Each row is a point on a landscape with many valleys, with its height.
From any point a ball takes the steepest step (drop divided by distance) to one of its 5 nearest points. It stops when none of these is lower. Distance is the straight distance between rows; heights are no part of it.
k_333: [ 75 105 159 132  50 131 171 126  83]  h=531
k_972: [145 140 169 151 142 118 118 109 172]  h=238
k_548: [136 110 158 155  98 150 139  81 164]  h=504
k_644: [143 136  89 122 197 125  98 136 142]  h=232
k_793: [ 77 114 147 119  49 130 174 130  75]  h=527
k_353: [140 154 122 131 155 109 114 118 163]  h=352
k_984: [187 149 166 149 145 110 127  91 196]  h=219
k_773: [126 130 107  99 138 110 115 166 100]  h=393
k_675: [111 100  99  98  90 159 143 156  47]  h=359
k_526: [ 99 109 120 130 124 133 132 144 105]  h=718
k_249: [127 136 154 137 142 115 118 123 156]  h=319
k_971: [161 142 177 150 141 111 126 103 184]  h=210
k_448: [152 161 124 137 165 120 110 107 177]  h=348
k_860: [107 102 118 118 122 133 134 164  82]  h=764
k_559: [ 90 112 133 102  58 132 172 144  62]  h=510
k_139: [189 158 135 148 172 127 111  91 200]  h=235
k_54: [145 138  84 115 188 124  98 141 137]  h=197
k_636: [ 66  91 157 139  40 142 183 128  62]  h=541
k_631: [123 144 121 112 148 106 118 135 136]  h=411
k_307: [161 109 182 167 128 135 141  90 186]  h=208
k_997: [ 91 119 118 110  59 134 168 130  81]  h=534
k_796: [ 97 111 114  97  56 135 168 148  57]  h=471
k_16: [162 162 144 139 154 116 116 104 182]  h=251
k_912: [ 93 122 123 123  69 135 157 107 102]  h=545
k_115: [113 100 108 105 112 151 128 183  46]  h=288
k_849: [122 109 116 104 129 131 116 187  68]  h=290
k_431: [108 115 123 109 133 119 125 168  87]  h=515
k_816: [132 140  96  92 143 115 107 165 100]  h=426
k_156: [112 124 125 122 139 113 128 144 117]  h=465
k_830: [154 121 179 160 135 124 131  97 184]  h=194
k_975: [194 136 180 158 144 100 141  95 210]  h=233
k_90: [106 106 104 101  97 164 129 179  40]  h=286
k_798: [114 130 137 131 139 109 126 137 132]  h=399
k_603: [124 117 156 144  83 143 147  81 150]  h=712
k_983: [152 150 101 128 184 122 102 119 160]  h=324
k_379: [101 103 112 120 116 142 136 147  83]  h=127
k_457: [144 143  83 105 174 125 107 141 130]  h=296
k_827: [157 159 114 142 181 134 100 113 177]  h=440
k_561: [131 140  98  94 147 114 110 159 111]  h=519
k_832: [161 152 113 144 231 108  89 143 172]  h=304
k_689: [106 111 102  92  68 157 153 155  48]  h=371
k_203: [125 149 124 124 145 108 114 132 150]  h=397
k_714: [108 109 108 102 112 165 114 191  37]  h=282
k_854: [167 161 121 147 231 108  85 136 184]  h=325
k_450: [101 106 110 115  76 139 155 132  86]  h=661
k_610: [124 128 111  96 137 115 111 179  83]  h=234
k_264: [115 121 137 140  80 145 143  94 137]  h=576
k_743: [100 103 119 138 107 140 137 114 117]  h=452
k_95: [109 103 122 121 126 129 133 154  91]  h=823
k_651: [121 125 112  94 124 134 110 189  61]  h=277
k_801: [134 126 169 153 135 125 130 110 164]  h=302
k_464: [131 142 106 113 155 107 120 134 130]  h=422
k_11: [196 157 145 155 161 120 113  90 201]  h=227
k_146: [ 97 111 112 127  92 139 147 122 100]  h=633
k_128: [105 121 129 134  87 145 145 102 127]  h=482
k_557: [108 110 121 120 132 125 126 156 100]  h=682
k_123: [124 117 156 155 114 143 133  99 157]  h=594
k_718: [ 81 110 150 125  55 124 170 124  88]  h=530
k_843: [153 148 102 132 206 124  97 126 162]  h=273
k_443: [146 105 164 161 118 146 141  85 176]  h=287
k_750: [198 152 158 158 153 113 118  84 207]  h=223
k_639: [103 117 120 129  82 138 147 108 113]  h=528
k_976: [174 162 150 147 155 113 118  91 195]  h=226
k_514: [111 114 115 104 126 140 113 196  54]  h=280
k_206: [175 156 120 158 205 128  93 111 190]  h=470
k_784: [137 157 109 118 159 111 117 128 152]  h=353
k_760: [108 127 119 107 139 114 124 161 100]  h=587
k_82: [153 148 107 139 200 128  95 118 171]  h=315
k_620: [193 145 173 152 148 105 129  94 205]  h=221
k_57: [136 140  83  96 161 117 100 154 116]  h=509
k_281: [ 86 114 160 133  48 127 165 114 100]  h=535
k_30: [117 123 150 143 128 134 127 117 150]  h=463
k_598: [172 160 124 150 186 127 102 102 190]  h=337
k_86: [102 102 101 112  90 149 146 146  70]  h=700
k_189: [143 149  90 128 186 125  98 127 153]  h=272
k_981: [110 114 135 150 103 142 135 105 134]  h=494
k_392: [100 125 142 130  64 131 156 101 120]  h=540
k_222: [133 112 165 156 121 143 131  95 166]  h=424
k_393: [143 152  94 113 169 121 108 130 142]  h=289
k_66: [101 116 128 142 113 140 135 112 125]  h=249
k_630: [ 91 118 142 122  56 128 164 118  99]  h=533

Two balls start at each pair of points below. Name the first point that both come to, or write never.
k_784, k_82 => k_54
k_798, k_631 => never
k_603, k_156 => k_830

Where does a ball stop that starts at each point below?
k_30 => k_830
k_796 => k_610
k_123 => k_830
k_639 => k_66
k_57 => k_54
